Points on a hilly landscape, in no order, each with its height.
From any point a ball rolls to the lowest of the 2 points nearest to it. It stops when none of these is lower. Distance is the straight distance between rows; heights are no part of it.
Niv: [132  94  85  69  94  87  95  71 117 108  72  56  71 120  82 105 119  88
  81  93  97 104 125 114 102  98 122]  (h 751)
peti: [129  87 118  94 121  68 104  75 122  89  66  58  80 120  96  86 105  83
 107  97  91 113 124 115  96  94 119]  (h 771)
Pozan: [ 90  88 148  76 157  74  98  86 140 124  97 116  92 110 118  89  84 103
 118 105  94 135 108  80  87  93 107]  (h 305)
Pina: [ 74 107  81 105 101 125 101 132 114  86 111 131 108 107 127 104  76 107
  84 116 127 100  71  85  87  81 113]  (h 521)
fudeb: [105  92  81  85 119  98 105  58  97 111 115 100 114 136 102 109  93 100
  96 108 107  80 113 102  84  44 119]  (h 189)
lon: [119  82 157  67 121  85 101 112 123 118  65 107  65  87  85  95 107  76
  75 103 112 128 103  91  97 129  95]  (h 649)
Mupa: [119 105 110  97  95 105  83 108  84  98 116 112 120  95  88  80 113 108
 107 114  93 101  92 141  69  88 100]  (h 81)
gegod: [ 75 115  55 135  84  83 134  87  82  76 106  89 104  93  94  96  81 105
 141  91  81  91 109  80 130 116  90]  (h 501)
Bagu: [104 112 127 127  91  86 106 130  85  86 101  86  98  56  97  64 108 107
 140 114  91 101  86 125 108 117  90]  (h 315)
naka: [125  78 134  83 114  62  91  99 126 104  66 105  97 131  83  86 106 111
  96 105  90 142  87 125  57 100 101]  (h 225)
lop: [ 91  78 158 116 134  66 111  97  79 132 134 116 123  92 111  98 105  76
 115 102  96  95  91  66  88 111 107]  (h 432)
Siv: [112 102  97  90  68 131  98  88  65  92  78  68 100 123  95 123  87  94
  40  92 120  63  73 116 111  82 104]  (h 685)
beku: [ 62 128  78 120  69 103  93 119  63 106  91 109 105 111  88  87 103 103
 119  99  69  93  79 106 103 106  80]  (h 67)
vopa: [116 110  98 102  75 108 101 101  60  96 103  91 116 111  91  98  97  87
  63 112 109  59  77 137  87  76 103]  (h 702)
Pavu: [ 70 123  78 126  79 101 113 113  63  91 103  95 103  88 105  77  83 123
 118 110  86  63  86 123 117 111  85]  (h 137)
sano: [ 96 101 120 132 109  80  96  72 110  75 101  78 108 118 103  81 115  83
 145  85  72 125 126  91 115  78 105]  (h 419)
zubem: [125  85  86 121  68  79 128 118  85 100 122  74  97  85  96 104 127  70
  99 128 107  85 103  88 107 136 116]  (h 529)
liduv: [ 91  90 154  80 142 109 112 116 116 122  71 121  67  73 102 105  81  86
  78 102 127 105  97  88 111 112  83]  (h 527)
Par: [109  89  46  71  83 112  86  99 133 103  75  70  48 106  97 102 115 111
  87  90 109 112 117  91 119 114 121]  (h 839)
Kuru: [ 93 108  48 107  71 112 145  95  84  86 115  94 104  96 107 132  69  89
  63  98 113  58  97  80 131 114  93]  (h 326)
viga: [ 73  91  67 111  86 114 110 138 134  93 103 137  97  93 119  93  77 114
 108 115 115 118  66  83  85 112 101]  (h 462)
nume: [ 83  99 117 107  95  96 109 125 105 126 128 135 112  90 107 128 112  74
  90 100 100 108  96  63  90 137  95]  (h 553)
paz: [ 85  98  72  90 100 119 112  72  91 107  97  87 106 133 113 120  74 101
  69 102 123  74  88  85 101  34 116]  (h 252)
dobo: [ 95 114  91  92 112 102  89 100 142  90 108 107  92  82 108 108 115 115
 131  88  87 134 139  87 105 120  90]  (h 203)
lovit: [ 87  75  53  87  74 120  97  98 113 113  57  75  60 127  89 112 104  93
  82  88 116 108  97  61 123 101 116]  (h 879)
vosa: [112  98 113  75 105  86  75 100 139  95  73  96  77 107  93  71 113 121
 115  99  81 151  98 114  80 103 103]  (h 323)
nidi: [113 101  75  86  91 119  96 125 128 100 138 136 115  83 113 122 114 101
  84 103 121 104 113  95  94 122 113]  (h 657)
vom: [ 74  71  80 110  75 117 120  90  82 109  66  70  70 119  87 110  88  82
  73  96 117  86  81  66 129 105 111]  (h 918)
zovev: [128 120 163  94 147  73  90  90 122 102  74  92 102  77 103 111  96 107
 127  83  75 112 123 140  88  91  63]  (h 842)
mub: [ 96 123 133 127 112  84 102 116  92 103 132 104 120  57 111  92 106 111
 152 106  81  95  98 113  93 104  78]  (h 251)
vover: [101 102 122 105  94  93  91 124  86 114 140 127 126  92 117  86 111 101
 109 128  89  95  75 112  69 103 100]  (h 138)
Vif: [ 63 117  98 101  80 127  84 133  89 108  74 125  98 115  91 107  97  94
  80  93  98 114  71  85 101  98  92]  (h 710)
papo: [ 96  80 172  95 144  73 102  86 112 135 106 124 108  93 106 104  95  95
 112 100  96 122  90  73  81  99  92]  (h 376)
tidu: [ 88  85  71  89 112 116  96 125 147  90 106 128  80  85 120  83  86 133
 108 112 122 122  99  93  87 101 105]  (h 282)
tebop: [ 96 114  19  82  74 134  94  89 106  91 104 105 104 118 103 118  80 131
  88  82 108  84 107  97 127  72  94]  (h 474)
zilok: [114  94 125  98 112  76  91  90 102  93  78 103 112 115  80  85 107 113
 114 101  84 114  97 142  64  86  95]  (h 143)
nere: [126  84 125  96 146  79  88  70 114  94 120  95 121 105 123  82 102 104
 130 106  94 107 127 105  84  75 121]  (h 96)
vorep: [104  83 112 102  90  97  95 102  86 104  56 104 106 139  76  98  97  91
  67  98 103  97  64 130  70  85 109]  (h 742)
zetof: [ 88 110  78 111  78 121 114 136  95  89 103 114  97  73 108 103  84 100
  85 109 120  78  94 108 111 131  94]  (h 456)
Tuzon: [127  94  99  81 137  78 103  51 112 100 112  78 107 126 115  98  94  98
 114 107  97  87 139 110  87  60 125]  (h 149)
Lizu: [ 95 109  30  98  66 125  88  97  92  87  84  88  91 113  83  96  99 128
 112  87  89 101 105 100 125 101  93]  (h 531)
kotom: [ 99 101  78  91  69 150 100  89  72  84  85  71  84 114 101 124  82 111
  46  85 118  67  82  97 142 108  94]  (h 656)
Gafe: [105  81  97  81 135 104  94 106 134  91  98 107  76  82 120  65  85 128
 117 118 120 109 106 112  90  85 108]  (h 80)
danug: [117 102 172  98 137  66  92  78 117 107  91  96 112  96 101 109 113  82
 121  79  72 122 127 104  91 102  82]  (h 826)
Leto: [ 79 123  70 108  86 112  96 122  95 100 131 137 130 125 121 116  93  96
  91 105 105  89  80  86  87  80 112]  (h 455)
Verik: [112  88 101  92  87  96  76 108 127 101 106 106  98 102  91  85 133 112
 114 109  89 148  97  91  82 112 110]  (h 308)
sug: [ 77 124  66 105  89 118 117  87  61  90 114 101 113 114  98 112  76 106
  65  89  99  59  94  97 127  81  86]  (h 238)
Voli: [ 85 122 121  94  90 110  83 113  83 108  85 131 121 130  83 108 105  82
  70  88  96 108  66 113  76  76  97]  (h 750)
Ris: [ 84 122 127 111 130 104  87  98  98 119 133 124 119  65 108 116  99 116
 135  96  81  97 102 106  80  87  68]  (h 204)
zamop: [102  92  59 100  62 122  92  87  83 102  85  70  93 113  87  95 101 116
  94 109 101  86  85 114 103  78 106]  (h 526)
vafo: [132  64 135  85  97  82  96 115 124 105  78  96  69  90  85  75 122  87
  89 117 115 139  92  91  91 125 110]  (h 509)
biken: [114  90 128 128  98  83 119 116  84  84  83  69  85  69  87  72 109  85
 122 106 107 103 100 103 129 122 106]  (h 408)
turi: [ 78 113 102 145 100  81 122  87  90  76  96  72  97  97  93  80  99  93
 145  84  85 108 115  85 138  99 103]  (h 464)
mogu: [ 81  91 119 106  95 104  98  85  71  98  49  83  83 117  66  88  97  92
  95  81  90  99  89 113 107 111  98]  (h 467)
buv: [101 102 121  84 128  91  95  97 126  96  91  93  77  89 102  91 111  97
 114  95  95 124 136  88 113 114 103]  (h 100)
salo: [ 99  72  87  89 109 118  95  99 110  95  73  82  66  95 109  77  81 115
  89 112 127  89  91 114 100  88 114]  (h 248)
buk: [135  81 159 112 139  53 112  82 117  88  73  81 105 115 105  86 104  75
 123  90  94 116 120 113 100  95 107]  (h 799)
dak: [ 85  94 125 123 106  71 109 105  88 119 134 111 120  98 105 109 120  75
 115  97  83 106 103  59  91 134 104]  (h 482)
Kibof: [115 116 112  78 131  82 102  56  87 102  91  94  99 126  82 108 105  86
  88  79  86  88 140 117  99  87  98]  (h 728)
ses: [ 97 106  51 114  90  97 122  64  84  79 108  63 101 103  86 102  95 117
 116  95  86  89 125  83 132  84  90]  (h 530)
vure: [135  71 154  91 108  82  94 120 109 112 106 115  97  71 100  75 110 103
 107 128 112 135  83 102  84 118  94]  (h 336)
Kebuv: [105  92 146 106 103  87  90 121 105 127 132 126 119  69 110  97 110 108
 115 123  94 120  79  90  78 119  86]  (h 212)
Diro: [ 92  82  93 111  77 109 109  68  57  98  68  57  91 121  77  91  86 106
  97  99  93  72  77 119 109  88  99]  (h 503)
lamon: [ 81 121  99 113 109 106  94 112 115 124 147 140 130  61 120 142  99 108
 123  93  80  95 100  87  78 123  70]  (h 294)
Laf: [ 85 112  61  99  75 150  94 127  95  72  91 106  92  80 112 108  71 129
  78  89 122  75  92 113 120 125  92]  (h 545)
vilig: [ 90 111 145  83 135  85  88  92 149 119  84 100  75  89 103 104 100 105
 122  93  79 146 113  82 101 106  82]  (h 213)
nonin: [ 86 123  55 107  54 141  98 117  68  81  88  92 100 109 105 115  82 115
  70  88 101  70  76 106 131 126  89]  (h 611)
zud: [ 94 117  56 123  62  87  94 107  77  95 112  90 113 114  90  84 122 105
 130 116  68 102  93 103  97 106 105]  (h 136)
rudut: [ 70 131  90 113 108 101 115  80  53  94 118 104 111  96  89  90  82 112
 110  90  86  68 106 114 115  84  74]  (h 183)
Basa: [ 71 115 105 103  79 113  99 142 113 110 102 143 104 105 106 128 102  82
  74 101 106 123  71  64  94 117  96]  (h 642)
zupi: [ 95  88  96  91  90 107  80  99 105  94  54  85  74 111  77  73 108 111
 103  94  91 123  89 117  94 104 106]  (h 404)
neneg: [104 110  24  92  70 123 130  85 102  84 124  93 111  93 103 128  76 119
  80  94 109  70 108  96 126  91  91]  (h 406)
dedir: [ 97  93 121 120 108  82  81  83 120  93 118  95 123 109 110  95 127  94
 137  86  66 141 124  73  95 104 110]  (h 367)
rari: [ 77 128  91 107  99 106  96 128 100 113 154 150 143  98 140 125  91 100
  99 102  98  82  89  92  73 103  90]  (h 392)
deg: [106  84  31  77  66 131  85 113 138  91  84  83  66  94 118 110  98 127
  79  92 134  95  96  99 108 100 112]  (h 783)
geg: [121 116 100  97  88  93 100  85  55 106 135 101 126 112  84 102 116  80
  80 104  95  63 104 125  88  88  99]  (h 711)
San: [ 90 106  92  89 108 121 103  94  92  96  95 107 101 123 105 117  87  87
  54 100 127  79  98  90 108  71 115]  (h 322)
dad: [ 86  83  94 112 101 125 113 107  80  90  86  88  81  87 105  91  71 109
  81 107 128  67  87 105 124 106 105]  (h 356)
kidok: [117  84 126 103 101 106 103 109  64  93  69  97 107 106  92  91  78  91
  67 107 121  65  72 145  83  87 101]  (h 717)
penum: [114 117 106  96 104  89  90  67  75  97 119 100 120 115  76 102 122  90
 102  83  82  93 124 119  88  85 100]  (h 719)
sibev: [127 101  92  78 103  94 110  60  87 104  94  69  87 115  75 111 114  82
  69  93 100  83 134 107 120  93 107]  (h 739)
Teki: [129  83 107 102  89  96 110 116  81 112 123  99 103  89  94 106 123  65
  74 124 118  85 104  94  98 118 115]  (h 573)
Sav: [123  99 113 135  96  68 123 100  72  87 127  75 108  79  98  94 117  71
 121 106  99  86 122  89 123 122 104]  (h 484)
Kobu: [ 93  94 124  85 128 115 106 113 104 106  93 125  92  94 107 105  89  83
  69 105 127  91 103  92 102  93 102]  (h 416)
nizin: [113  98  49  76  88 127  91 119 140  89 114 113  88  91 115 114 105 115
  77 100 137  98 111 106 105 103 115]  (h 716)
zosu: [ 78 103 102 124 109  87  96  92 133  97 118 112 119  91 114 117 108 101
 154  80  70 142 123  55 102 119  89]  (h 297)
lopi: [147  86  95  87  91 110  91 122  97 111 148 117 126  87 116 119 126  83
  68 119 129  82 105 103  89 109 124]  (h 608)
Fipiv: [ 99 121 150  90 146  99  97  96 112 108  78  94  81  50  97 105  87 109
 127  89  96 100 117 121 115  96  69]  (h 858)
mesob: [107 104  50 101  61 102  81 117 112 101 115 111 110 110  84 103 137 104
 124  99  82 135 100  92  93 116 109]  (h 205)
biku: [ 92 108 130 103 144  92  89  82  98 102 131 120 130  90 114  89  96 117
 142  98  87 101 119 107  79  73  96]  (h 157)

Two balls start at each pair of points below. Name the first point that both come to, or write never.
Lizu, deg: never
nizin, Pina: Ris
lon, liduv: never

Call two points neighbours if one is among the 2 nearest of the other. Go from one point of each pair to the other, from neighbour to neighbour, staying as low as possible. Name the highest point that can't be avoided.
beku, Gafe: lon
Gafe, nere: Pina
buv, beku: Lizu
beku, Mupa: vosa

For each start below, name the point where the ball stops.
ses: buv
Par: nere
biken: nere
Kobu: nere
Leto: nere
zovev: vopa
